Each row is a point on a landscape with many peaks, with its height.
A climber steps from a point to whichever of its 2 nearest points has the largest rise for the distance, and stops where none of them is higher. Distance is the straight distance between rows; heights are no part of it.
K730: [126 138 135 122 130 118 166 159 135 104 134 188  93 136 115 117 142  83
  40 142 149 150 140 137 119 149  90 117 140  94  89 188 208 164 195 124
  92 120]  h=138
K643: [124 119 132 120  97 194 179 207 157 133  85 130 155 126  69 103 126  79
  70  89 133 111 146 112  94 126 120 140 160  95 106 103 202 182 152 148
 140 120]  h=192
K600: [128 129 110 160 156  63 114  94 106 121 194 157 110 156 157 135 118 122
 139 134 139 137 131 100 101 111 118  98 129 116  84 153  73  86 169  92
 104 171]  h=165
K979: [145 176 130 160  97 172 156 164 130  81 132 170  97 138 110 125 144  90
  48 115 110 143 156 134 120 118  84 138 117  89 101 178 183 184 184 165
 111 140]  h=154
K934: [156 126 129 139  91 128  76 105 139 108 157 144 130 124 124 149  93 118
 132 120  96 142 108  97 136 116 110 140 135 142 154 130 141 165 167 133
 132 133]  h=452
K839: [111 161 115 129  61 191 133 170 170 153  86 137 112 116 128  71 154 127
 118  98 103 116 145 158  90 149 142 124  98 149  98 143 169 113 100 201
 149 148]  h=423
K220: [139 179 128 180 155  98 115 113 168 111 161 141  54 131 127  97 100 126
 144 111  91 105 111 121 129 111 132 159 139 120  98 129 174 158 187 121
 165 107]  h=279
K801: [125 162 159  86 113 149 120 113 102 141  71 111 159 170 119 100  83 122
 161 113 118 171 121 148 120 174 161 160 143 143 155 103 139 204  82 167
 137 157]  h=563
K781: [107 164 178 118 109 102 102 108  80 134 128  88 153 138 145 142 139 140
 126 174  89 184 112 128 126 133 127 124  82 169 135 108  58 102 102 163
  70 231]  h=344
K401: [160 148 147 148 122  87 150 117 162 168 161 137 103 162 155 130 136 159
 116 138 135 100 146 142 169 171 153 143  81 153 147 174 158  68 176  93
 109 121]  h=601
K712: [162  70  93  94 119 156  82 137 171 140 103 174 118 109  97 129  91 104
 139 117 152  90 122  85 145 174 120 105 158 157 150  94 175 164 156 108
 187  97]  h=179
K335: [148 102 137 114 110 119 124 158 158 165 116 131 154 122 120 145 131 169
 132 112 121  90 104 122 187 190 167 123 115 147 230 119 163 115 166 107
 152 111]  h=688
K734: [116 150 162 145 128 171 180 132 132 108 123 106 101 100 137 126 133 121
 103 158 117 149 130 174 122  87  94 150 136 107  72 160 151 150 106 181
 117  76]  h=353
K253: [119 146 119 151 171 144 139 119  51 136 120 131  93 149 126 132 158 131
  84 175 153 128 144 145 121 133 138  79 121 130 105 113  75 109 133 106
 100 170]  h=268
K257: [ 92 129 145 120 127 153 161 154  84 135 129  87 133  82  91  89 151 140
 129  93 115 121 175 132  63  92 174 170 150 129 137  90 106 132  54 178
 136 138]  h=529
K444: [168  76 110 172 114 169 167 132 163 208  70  99 191 189 165 172 126  96
 157 118 133 114  83 116 106 144 166  95 114 140 189 143 115 101 122 150
 157 136]  h=653
K834: [ 96 149 149 145 160 148 144 182 124  83 108 101 150 108 119 112 170 162
  96 147 117 133 118 161 127  70  89 100 148  86  73 143 135  48  91 164
  93 126]  h=355
K450: [109  91 111 128  66 157 124 124 177 171 136 101 209 134 104 168 132 114
 153  93 128 119  95 141 103  89 127 116  54 108 137 133 115  82 103 138
 153 147]  h=431
K452: [164 111 139 124 172 111 176  79  58 161 154  84  51  95 113 152 134 116
  85 187 178 101 186 124 146 121 162 140 155 141 166 120 148 166 110  90
 113  63]  h=58
K791: [156 175 136 129 127 128 119 149 137  94 126 127 131 134 183 122 141 188
 142 111  93 153 113 157 148 150 125 144 138 106 172 149 122 179 115 171
 132  71]  h=295
K88: [ 98  96 124 130 106 109 124 160 154  99 166 187 135 105 111 118 174 135
  93 128 146 143  88 132 117 116 114  67 123  86 107 150 166 108 169  86
 125 143]  h=394
K189: [223 143 132 123 174 149 115 127 113  97 150 137  72 145 141 137 128 153
 118 128 149 110 168 119 137 131  99 113 169 131 119 172 144  91 133 138
  87  92]  h=330
K920: [ 68 158  96 143 178 156 161 142  83 115  94 140 212 152 104 174 151 119
  95  83 144 121 142 140 103 128 108 167  98  71 115 126  48 139 126 165
 117 175]  h=377
K382: [ 81 105  97 122 133 184 147 166 111 150 103 110 179  80  87 142 152 128
 136  79 117 100 143 128  82 100 163 183 125 120 146  71  82 147  68 162
 159 149]  h=472
K231: [112 113 116 121 128 123 157 161 147 140 133 131 166 148 124 156 159 114
 115  77 146 128 151 151 139 137 118 184 104 101 130 186  83  81 135 175
  89 126]  h=356
K25: [111 141 147 149  86 146 110 128 155 170  86  97 138 167 114  85 108 104
 171 162  93 129  77 121 122 140 172  92 109 186 112  94 176  87 118 130
 162 222]  h=646
K985: [142  79  91 146 127 125 143 123 141 178  85 120 151 176 174 134 105  66
 172 115 138 125 106 127  90 149 187 121 139 149 161 138  88 134 120 129
 141 148]  h=564
K929: [122 157 161 105 162 109 155  71  48 156 141 106  84 121  90 149 132 156
  79 170 167 114 175 142 145 136 142  86 105 106 147 108 136 149 104  60
 132  88]  h=75
K821: [ 38 104  90 134 108  71 116 149 142  97 143 134 152  89 101 106 128  84
 134 107 119 144 103 127  92  93 124 168 129 106  93 123 115 130 142 160
 138 151]  h=313
K779: [137 123 104 138  99 132  96 151 183 113 124 132 122 123 139  76 141 144
 171 115  94 117  87 121 106 109 148  80 146 134 111 140 165  97 108 142
 161 137]  h=573
K822: [ 67 110 154 117 106   8 117  98 124 100 165 146  72  75 166 100 158 148
 136 188 107 162 106 121 177 143 143 130 125 169 169 136 127 139 153  85
 100 113]  h=357
K77: [124 168  94 149 176 169 142 122 138 107 134 123 100  91  94 152 138 164
 111  98 102  82 144 129 132  88  96 169 130  83 106  96 129 166 135 123
 189  74]  h=269
K319: [ 71 142 183 152 123  30 125 133 107 112 152 113  96  73 147 115 169 125
 107 199  88 151  90 133 166 122 143 120 122 150 142 106  99 115 164  90
  92 168]  h=316
K20: [153 141 128 104 164  65 108 104  67 134 179 133 108 144 101 112  89 139
 145  97 160 126 171 101 104 151 166 135 158 118 175 108 129 185 138  87
 137 106]  h=663
K365: [ 91 154 159 140 144 132 142 110  36 134 120  94 134 132 120 133 149 108
  75 180 125 169 140 144 115 114 123  99 111 126 117 105  61 105 110 151
  73 213]  h=301
K830: [140 131  95 106 119 154 121  88  86 106 109 162  67 112 139 145 133 102
  99 164 147 148 174 121 138 155 102 127 117 138 122 125 105 207 132 129
 119 105]  h=271
K900: [139 145 120 153 172  60  91 114 117 120 115 127 111 159 179  87  83 136
 174 158 127 131  96 125 123 164 168 109 171 146 130  81 105 159 136  93
 134 128]  h=211
K376: [ 97  95  86  67 149  86 150 116 147 130 111 145 147 117 163 131 126 157
 149 104 179 125 163 142 161 181 139 149 132 105 162 127  97 162 103  80
 146  42]  h=130
K891: [135 201 173 175 147 137 143 167  98 117 143 100 151 150 108 133 143 162
  90  90  92 134 139 148  97 101 130 155 129  89 147 134 120 100 135 195
  88 145]  h=426
K233: [151 137 153  98 109 143 103 106 101 131 160 114 103 119  95 144 128 170
 125 117 125 139 170 115 153 132 126 129 109 158 158 130 122 101  91 139
 114 125]  h=744
K349: [ 85  88 155 113 111  32  84  74 131  94 173 177 114 100 181 139 116 162
 156 180 143 159 101  91 170 139 119  96 108 166 160 143 142 138 158  47
 110 108]  h=405
K351: [157 101  92  97 115 153  94 113 108 110 147 155  62  83 159 141 152 143
 103 168 160 132 162 113 139 130 111  89 144 145 142 134 126 179 107 108
 123  71]  h=243
K705: [139 114 149  84 119 196 134 163 170 135  63 125 131 119  98 121 125 119
 133 104 133 122 136 152 166 164 105 160 143 131 135 128 161 147 114 156
 137  85]  h=133
K493: [ 95  74  71  75 125  66 111  87 132 127 114 164  99 103 168 122 124 124
 166 158 192 134 144 124 149 185 138 112 136 156 144 113 109 169 120  68
 143  75]  h=158
K657: [161 142 136 171 152 167 139 190 115 109 153 106 176 141 117 143 179 165
  95 123 126 120 119 142 100  72 122 101 129  78 117 140 130  54 137 159
  83 147]  h=389
K869: [ 38 151  56 104 169  74 102 107 108  93 147 175 110  79 117 100 140 134
 124 106 112 128 163 117 107 146 111 167 120 128 109  92  73 146 165 140
 155 168]  h=234
K388: [115  56 117 116 115  72 119 168 168 117 155 169 181 125 119 123 126 106
 148 112 148 147  65 103 111 123 134  81 164  97 139 171 165 110 170  99
 138 144]  h=441
K120: [117 118 142 191 111 138 139 186 128 104 100  83 185 116 168 120 142  88
 118 148  97 164  99 148  61  50 137 161 169 117  97 114 104 149 112 216
  83 144]  h=585
K173: [183  96 149 122 109 140 148 162 157 155 134 117 165 110 124 145 152 173
 131 122 113 116 105 141 147 139 174 127 132 109 203 139 190 116 126 123
 129  95]  h=763
K965: [144 173 103 136 122 119 106  89 113 130 141 127 128 144 160 164  97 152
 136 103  98 133 143 118 151 144 121 152  91 134 163 118  76 170 150 120
 144 128]  h=516
K541: [115 179 136 139 192 175 176 134  88 120 117  99 101 101  95 129 147 162
  84 112 124 100 158 145 106  88 106 137 148  80  98 102 112 135  95 142
 150 103]  h=292
K674: [102 148  87 157 150 138 157 148 113 141 123 144 156 154 122 158 144 110
 113  54 130 113 179 133 120 155 131 189 100 100 132 149  46 134 140 159
 126 144]  h=339
K308: [101 152  87 135 128 118 104 123 154 132 154 138 131 135  92  84 110 109
 161  79 115 109 125 110  67 112 152 146 113 141  69 122 141  93 149 149
 165 217]  h=238
K377: [ 96  79 155  68 107  65  96  81 154 113 177 192  82 108 143 130 133 153
 161 158 185 143 130 111 163 147 110  95  98 165 129 173 194 121 134  41
 118  97]  h=458
K528: [ 78  88  78 135 122 130 137 116 125 118 134 125 125  63 122 169 146 122
 106 147 121 118 132 135 154 100 106 161 104 124 123  83  69 128 138 106
 151 109]  h=581
K728: [218 140 111 126 160 135 101  88 138 130 141 131  83 164 155 144  78 142
 153 141 166 101 168 108 161 160 109 128 128 167 116 146 139 105 129  92
 108  76]  h=300
K336: [134 167 148 112 117 205 152 159 121 134 100 131  99 110  59 123 130 119
  49 116 114  98 166 123 103 118 103 151 124 107 116  73 176 203 141 127
 151 123]  h=215
K155: [152 103 131 139 131 112 164 129 148 137 135 168 129 163 115 156 101  74
  95 128 150 145  93 134 126 140 124 129 138  87 117 188 183 161 195 106
 116 128]  h=120
K714: [165 138 161 105 171 114 117 118  97 133 151  94 131 170  96 106  92 148
 175  89 150 127 140 113  92 110 157 128 178 101 134 105 132 149  80 112
 138 127]  h=591
K974: [175  99 118  94  94 208  83 149 120  90 103 138 161 125 114 110 118 104
 141  94 130 144 135  94  63  84 116 122 173 131 100 130 141 136  92 192
 111 164]  h=350
K522: [181 157 153 112 162 131  84 149  87 127 106 162 150 189 109 107 100 136
 139 128 155 147 131 122 144 186 122  95 170 123 148 140 157 117 139 114
  90 142]  h=400
K699: [122  94 111  82 134 162  99 147 131 106  89 127 146 109  83  88 105  93
 132 112 136 135 121 109 100 115 111 144 177 144  81  92 150 129  97 146
 137 168]  h=358
K521: [123 141 142 114 140  90 176  97 129 121 139 111 144 153 173 181 123 167
 119 120 140 135 158 159 202 146  88 177  88 118 133 189 103  69 128 129
  91  75]  h=430
K675: [162  92 118 185  84 141 162 145 153 139 121 122 128 137 198 109 154  63
 127 144 115 155  95 137  64  90 158 100 150 134 109 182 133 152 127 163
 104 120]  h=457
K236: [106  78 160  78 123  77 100 137 167 111 170 155 163 126  87 113 116 147
 169 107 146 132 102  90 150 119 117 112 154 120 136 141 180  80 135  78
 136 130]  h=498
K62: [171 105  98  96 105 200 115 145 164 135  61 166 116 136 115 133 117  84
 123 113 154 108 147 115 157 185 102 121 148 149 140 133 159 182 130 147
 165 107]  h=155
K619: [116 136 126 126  93 115 102 174 161 145 104 162 177 123 121 122 129 147
 140  92 100 106 103 124 165 190 139 130 119 145 188 117 137  91 180 141
 140 160]  h=611
K874: [ 64 155 125 107 157  97 142 122 123 127  93 138 146 142 124 122 113 125
 125 136 133 144 107 153 174 170 111 153 114 129 111 101  95 115 139 103
 119 150]  h=465
K615: [184 125 167 100 101 157 144 135 101 144 165 103 142 100 127 159 162 201
 107 138 128 135 133 148 156 117 148 108 106 109 192 155 164 120  91 124
 101  86]  h=844
K967: [124 178 106 166 132 195 130 156 126 117 102 128 127 113  86 132 111 133
 112  99  85  80 124 135 118 116 130 160 110 121 131  65 140 189 148 137
 186 142]  h=241
K390: [136  92 129 158 122 101 136 138 155 138 153  82 147 117 159 136 138 108
 157 136 113 130 112 131 122  92 141 148 135 156 116 130  84  67 104 140
 108 121]  h=575
K168: [165 144 140 114 125 144  78  86 137 105 165 168  86 150  95 149  81 116
 127 120 131 131 142  87 146 123  65 138 129 142 105 148 172 151 175 115
 137 126]  h=407
K99: [107 145 111 139 180 172 138 142 115 108 120 112 125 104 121 108 162 161
 136 123 128 101 142 152  98  83 125 116 144 109  71  97  84  70  72 151
 137 142]  h=322
K404: [140  76 160 117 116  75 134 105 118 161 153 148 119 165 119 117  98  67
 134 139 178 158 126 122 118 155 157 122 148 137 145 171 151 148 164  92
  98 138]  h=96
K923: [156 135 118 137 186 148 128 136  97 122 129 145  70 147 119 107 138 123
  88 155 172 100 149 129  96 116 133  57 160 114  67 111 132 131 123  75
 123 123]  h=239
K608: [159 167 116 121 171 101  95  68  64 112 165 114 102 141 127 150  82 170
 127 142 140 125 175  94 153 136 108 127 130 131 149  92  95 167 135  81
 130  88]  h=589
K143: [151 123 133 152  76 179 163 187 174 105 118 148 150 117 103 136 128  98
  63 118 110 118 120 133 124 120 106 140 133  93 127 152 227 164 188 156
 131 115]  h=172
K190: [195 149 145  87 199 109 119 137  85 106 135 144 128 168 122 130 116 150
 105 118 171 126 165 129 159 179 122 138 183 109 163 157 141 140 124 107
  80  70]  h=362
K901: [111 128 156 135 111 101 116 191 144 150 109 100 215 140 105 127 143 132
 135 111  95 133  79 121 120 147 162 142 127 135 191  99 111  83 151 153
 108 190]  h=532
K954: [135 151 151 149  84  93  92 121 144 153 108  81 172 136 186 141 139 120
 160 152  74 150  78 122 106 140 135 124  78 176 151  99  62 125 127 151
 108 205]  h=403
K757: [144  73  85  93 149 130 129  94 143 136 147 135 108 127 111 133 111 100
 160  93 169 110 170  99 124 117 102 146 143 136  82 137  94  72  99 117
 142 107]  h=455
K836: [ 67 134  89 126 126  94  90 127 148 115 157 131 134  92  87 100 111 118
 154  77  96 114 139 108  95 112 147 196 119 132 118 104 109 125 146 168
 173 168]  h=275
K748: [113  90 131  76 165  81 174 106 137 138 131 114 130 144 127 121 117 128
 154 109 184 122 133 143 140 139 146 142 159  93 117 134 129 121 105  76
 139  60]  h=107
K992: [ 78 108 156  86 145  91 132  85  68 120 173  84 107  44  93 128 154 166
 116 152 121 127 170  96 187  97 102 104 145 138 176 139 113  68  82 122
 103 105]  h=406
K384: [158 152  88 127  92 160 106  95 124 159  96 135 143 138 190 154 108 137
 152 118 113 122 173 120 150 182 136 141  67 174 174 109  47 167 121 137
 131 143]  h=450
K909: [102 138 182 113  88 102 126  97 133 153 121  85 135 145 129  90  84 119
 190 121 102 147  88 132 108 114 180 139 127 140 150  94 151 180  78 136
 169 143]  h=649
K722: [163  81 127  85  94 136  74 110 112 100 136 139  70  91 170 137 142 128
 139 192 155 155 146 124 161 143 122  80 125 199 148 141 137 137  77  94
  80  96]  h=224
K885: [160  80  71 175 118 132 134 138 139 130  95 151 131 154 203 125 122  43
 143 123 124 142 103 118  90 135 152 122 160 146 133 163  86 161 145 163
 114 146]  h=492
K2: [ 91 171 161 169 154  84 149 171 124 127 126  87 177 137 120 121 137 135
 121 109  95 129  99 156 109 122 159 180 130 108 143 104  94 116 143 155
 111 166]  h=469
K807: [198 109 112 135 109 146  93  92 119 159 121 129  95 146 181 151 108 107
 141 190 170 123 138 124 151 159 148  88 114 200 145 135 139 128 103  81
 109 101]  h=261
K467: [ 91 152 160 112 110 114 121 104 153 144 107  98 131 163  95  77  75 108
 187 128 107 134  72 130 114 115 153 128 134 157  96 109 178 125 103 119
 171 189]  h=738
K802: [125 125 132 124  96 154 130 115 157 188 138 125 168 163 108 156 142 152
 138  96 133 103 121 140 148 131 135 120  56 126 129 132 124  53 119 100
 140 148]  h=488
K359: [118 166  99 180 176  67 123 132 161  98 135 124 100 141 171  82 101 134
 179 108  95 108  98 126 120 125 157 153 168 118 112 105 120 148 167 123
 162 122]  h=247
K259: [116 144  77 152 171  97  98  99 125 120 169 188  89 155 124  99  94  98
 155 100 144 104 142  94  77 137 125 114 133 129  68 124 105 131 173 105
 160 182]  h=200
K673: [156 166 125 141 150 144 155 128 119  93 109 128  93 123 184 125 155 147
 125 135 107 140 151 164 158 127 103 142 151 104 119 185 120 153  94 175
 102  55]  h=323
K593: [122 170 137 136  82 156 166 151 150 170  95 148 116 159 138  96 159 133
 119 106 120 127 135 165 114 181 168 104  93 115 141 155 164 134 125 152
 139 132]  h=467
K717: [185 131 111 199 136 193 150 166 156 162  62 115 165 185 148 147 119 101
 135 125 100  90  80 120 118 147 154 116 152 135 161 132 135 113 158 160
 156 139]  h=577
K86: [121 109  77  85 165 133  80 146 127 143  94 182 149 133 100 122 101 133
 161 101 156  88 133 106 137 190 125 102 153 129 131  77 129 147 160  76
 177 134]  h=210
K408: [114 136 156 106 135 136 167 126  90 166 109  93  99 114 100 129 160 163
 104 161 149  96 155 174 165 145 172 107 108 124 151  89 142 145  91  79
 143  82]  h=91
K925: [190 131 125 138 134 230 141 124 102 123 101 137 115 160 127 138 115  81
 109 135 144 114 137 127  96  91 107 116 146 116  74 119 127 183 108 148
 137 115]  h=190
K244: [ 69 150 156 118 110  71 129 121 151 129 118 127 109 124 147 106 145 142
 141 145 111 147 122 161 194 179 117 175 108 161 129 145 119  83 161 128
 102 132]  h=526
K193: [111 164  99 185 126  96 115  81 137 110 179 132 118 153 171 154 118 112
 138 121 109 126 119 119 107  87  92 130  79 114  64 158  77 110 165 122
 129 155]  h=137
K585: [113 119 134 157  52 154 117 132 188 137 100 120 169 160 126 137  96  93
 142 127  77 143  62 109 111 119 126 110 112 139 154 152 180 129 158 175
 168 166]  h=456
K166: [105  73  97  79  93 110  67 119 125 116  90 180 102 106 160 126 131 127
 146 186 169 154 130 124 171 190 126  75 131 192 134 118 122 128 109  77
 115 119]  h=189
K397: [107  79 114 124 108 169 137 130 125 159 142  95 209 101  88 164 156 118
 141  99 139 129 126 128  77  52 137 138 100 106 121  97  78 101  72 146
 139 149]  h=411
K238: [ 95 132 127 109 146  91 142 115 154 121 123 116 187 158 172 158 119 186
 168 116 140 137  89 144 164 124 111  98  93  95 114 122  92  96 112  72
 142  92]  h=345
K358: [ 93 155 156 133 132  93 153 142 147 129 134 106 189 147 141 178 160 178
 112 105 115 124 127 158 173 139 104 167  78  91 161 162  96  67 138 152
  96 100]  h=395
K246: [152 166  97 122 115 143 134 125 173 124 145 183  68 103 114 135 157 146
 101 104 121 102 173 120 163 169  94 163  91 115 148 160 182 168 186 144
 146  83]  h=331
K524: [155 156 163 164 114 108 110 126 156 139 140 114 146 152 160 153 136 172
 130 163 102 127  75 139 180 139 115 105  81 143 145 139 124  76 163 105
 100 144]  h=535
K922: [ 96 190 138 144 135 109 118  68 131  99 186 121 112 144 104 143  99 156
 133  96 109 124 131 122 116  81  82 160  95  81  82 148 129 137 141 125
 157 119]  h=110
K316: [127 141 123 129 160  77 126 115 129 106 142 134 113 130 154 149 124 154
 126 137 132 131 167 123 201 166  84 168 130 143 135 157  87  77 166 129
  91  99]  h=468
K282: [132 122 111 140 103 180 123 124 161 170 118 125 127 151  99 109 123 113
 146 134 127  96 119 129 125 120 137  93  89 166  87 104 142  57 109  92
 166 185]  h=557
K82: [167 166  79 156 138 161  80 109 154 101 147 201  50 123 117 143 133 126
 119 144 123 105 155 104 169 149  77 123 105 152 105 126 153 143 204 115
 137 122]  h=367
K399: [134 104 122 147 102  94 117 129 175 128 171 119  95 104 139 105 143 132
 149 124 120  98 117 120 121  89 142 135 119 152 112 166 147  59 129 118
 142 124]  h=647
K651: [100 138 177 151 140 136 180 170  76 125 118  78 121  79 134  95 164 140
  88 145  96 145 153 156 102  91 165 144 180 134 136 102 101 129  80 172
  88 116]  h=587
K905: [ 43  98  93 131  96  93 110 146 132  98 160 153 143  70  98 115 169 123
  92 139 118 134 104 129  85  78 123  92 102  89  95 121 114 106 152 117
 131 176]  h=354
K660: [136 156 153 107 132 172 103 133 113 116  63 109 202 186 134 118  92 111
 158 130 106 179  94 145 114 149 124 159 142 149 121  98 129 147 105 199
 114 210]  h=500
K650: [106  69 159  59 125 112 107  74 129  95 188 152  82  83 110 163 128 145
 125 157 173 151 134 103 146  95  76  79 113 134 115 158 190 140 119  40
 125  98]  h=506
K486: [147 140 110 129  98 107  95  98 129 171 117  86 178 138 204 148 107 132
 169 129  87 130 132 109 106 166 149 148  84 198 181  82  25 145 121 135
 130 182]  h=379
K463: [ 92  99 127 143 139 116 128 148 112 102 115 101 135  87 128 143 145 116
 112 168 118 136 116 137 160  91 102 152 154 136 111 101  70  91 113 152
 100 122]  h=655
K548: [126 112 170 150 139 101 140 116  80 106 182  98  94  69 124 146 162 148
  74 187 121 130 129 121 165  83 126  93 130 138 145 150 129  73 122 103
  89 127]  h=365
K729: [141 123 142 119 148 107 195  94 134 156 148  87 180 167 179 192 123 179
 126 140 162 133 119 150 161 115 122 121  76  89 131 142  97  93 107  78
 115  90]  h=387
K438: [159 142 129 169 109 200 168 160 123 185  91 123 148 166 111 122 133 116
 114  99 125 110 127 146  87 148 185 108 110 118 151 117 144 143 127 158
 145 164]  h=515
K353: [178 106 123 161 100 211 154 109 107 172 129 108 132 141 154 144 120  79
 145 110 133 134 134 133  62  81 159 145 127 122 128 134  96 192  78 166
 139 116]  h=160
K751: [148 148 152 175 154 133 170 107  79 113 185  99  47  79 111 126 150 138
  63 163 113 117 161 122 121  69 120 112 148 110 116 144 145 109 139 138
 115 112]  h=335
K525: [158 110 133 172  68 137 101 110 183 123 142 157 156 139 137 170  92 113
 121 127  86 135  60  90 127 115 115 107 116 118 166 167 200 164 211 141
 162 145]  h=410
K711: [125 109 103  97 166  90 128 116 154 125  97 144  92 154 161  80 111 107
 178 123 179 128 112 137 113 151 146 100 178 130  70 138 133 143  86 101
 141  89]  h=82
K569: [103  97 131 110 156  83 138 131 132 141 123 116 106 153 119  72 114  90
 178 154 164 121 110 129 120 124 165 116 154 152  80 101 117  82  91  81
 132 152]  h=56
K631: [134  84  85  90 150 181 104 119 139 122  91 141 133 128  94 133 105  83
 143 114 145 111 152 116 140 126  84 172 142 157  59 105  89 100  99 143
 145 154]  h=404
K454: [102 148  92  81 164 118  70 134 116 110 112 160 176 119 134 104 110 184
 159 119 123 128 108 120 129 163 138 100 147 130 133  66  95 144 124  96
 167 170]  h=248
K487: [165 136 164 101 141 171 111 168  99 120  70 127 200 194  96 127 110 126
 136 111 131 171 106 139 145 159 114 119 162 121 142 117 140 111 119 158
  80 174]  h=446
K844: [129  73 135  85 100 106  78 103 164  85 200 165 118  90 113 150 126 153
 148 106 133 137 119  87 117  79  95  98 116 115 122 175 166 109 126  91
 133 106]  h=562
K133: [151 157 127 184 143 119 150  97 128 122 181 103  23  93 119 123 122 112
 102 154 105 116 147 126 126  83 118 177 134 136 105 130 164 166 164 143
 141  93]  h=308
K882: [165 104 137 107 116 175 107 163  79 107 103 138 177 157 113 130 122  87
 106 114 146 163 143 107 110 123 112 140 167 121 142 131 111 122 125 174
  66 174]  h=399
K19: [ 98 114 187  84 145 130 148 127  98 114 149  68 121  49  78 123 156 178
 116 142 108 129 157 129 175  99 107 143 159 129 166 134 150  82  74 160
 116  69]  h=443
K476: [174 130  99  97 131 178 164 119 159 119 136 167  51  95 120 163 165 108
  72 133 162 108 192 117 159 141  50 132 102 114 106 176 167 182 148 143
 138  75]  h=305
K415: [141 135 149 112 148 169 180 132 117 158  82 108 123 115 115 152 123 132
 120 131 132 118 162 168 176 156 134 173 125 134 141 105 130 147  91 127
 137  70]  h=111
K623: [105 119 145 146  98 125 121 148 186 109 100 147 143 162 130  91 104 120
 148 128 112 141  47 116 109 137 141  53 161 125 125 150 221 132 159 132
 179 147]  h=511
K329: [143 118 160 191  67 132 134 149 161 153 115  88 179 134 195 132 154  87
 144 147  88 182  73 147  71  73 144 119 131 142 137 161 127 143 107 207
 100 134]  h=514
K239: [ 97 139 105 105 122 103  89 110 147 135 104 136 198 142 167 125 108 191
 193 122 109 121  77 116 134 150 133 100  85 134 131  80  99 119 111  97
 171 162]  h=291
K37: [125  96 113 130  98  84 116 125 113 167 112 137 102 145 135  96 105  64
 135 144 155 146 120 117  92 173 207 106 161 158 181 118 150 208 149 102
 137 137]  h=68
K813: [154 131 109 144 172 168 145 114 121 141 100 139  94 167 113 121  96  70
 126 133 157 100 129 131 100 129 126 116 133 114  54 110 125 162 118  98
 153 124]  h=214
K112: [ 94 120 154 166 131 135 155 182  84  96 113  72 172  75 135  94 160 116
 108 166 104 142 149 140  66  48 135 148 180 128 105 112  93  89  91 236
  75 142]  h=652
K502: [120  92  95 104 146 143 144  81 128 127 149 127  89  86 123 167 126 146
 130 139 168 104 182 106 176 127  86 134 104 137 109 120  92  93 120  86
 140  75]  h=512
K956: [159 145 193 102 110 106 139 122 122 165 144 116  94 156  92 109 131 148
 124 120 155 125 168 146 163 171 153 139 106 151 149 169 182  84 106 120
  99 114]  h=665
K878: [ 90 163  91 148 171 105 152  87 128 117 168 170 116 144 119 171 121 127
 109 104 136 120 135 113 136 112  74 154  95  61  98 136 116 177 189  87
 168 112]  h=89
K638: [129  84 122 150 131  83 151 176 101 147 107 140 125 103 133 121 142  95
  93 149 130 132 114 137 118 171 198 131 170 125 203 101 124 187 172  89
 112 121]  h=43
K418: [129 161 131 154  74 206 154 153 156 124 115 136  83  93 139 102 158 112
  95 135  98 125 166 157 105 106 106 142 109 137  73 152 159 132 118 208
 118 111]  h=385
K164: [ 69 155 111 121 171 144 130 136 100 100 100 145 174 136  93 147 141 147
 102 114 126 130 110 156 140 123  90 137 115  75  98  91  91 121 130 114
 142 153]  h=418
K122: [173 143 134 192 108 122 109 126 152 139 111  94 152 148 198 147 122 128
 152 169  74 131  52 121 126 123 139 109 122 161 140 109  97 132 146 133
 130 139]  h=466
K36: [134 139 188  83 151 119 132 116 102 118 156  84  98 124  94  76 125 166
 145 134 139 133 147 134 107  98 138  93 160 114 104 114 159 120  47 112
 139  98]  h=536
K567: [118 121 199  91 113 107 145 158 114 109 148  67 151  95  99  95 160 176
 153 130 113 165 133 147 136  88 148 131 158 108 161 138 155  92  44 147
  97  98]  h=484

Where does a climber stop that starts at each point below?
K730 | K615
K900 | K20
K673 | K444
K923 | K615
K657 | K615
K193 | K844
K929 | K244

Call two points neighbours if one is among the 2 nearest of the other. Go from one point of each pair to the other, from neighbour to neighbour, staying as high as possible. Name the lowest point that can't be avoided.
K444 and K467 | K397
K112 and K934 | K974
K844 and K20 | K319
K463 and K615 | K486
K965 and K463 | K525
K444 and K112 | K675
K463 and K399 | K390
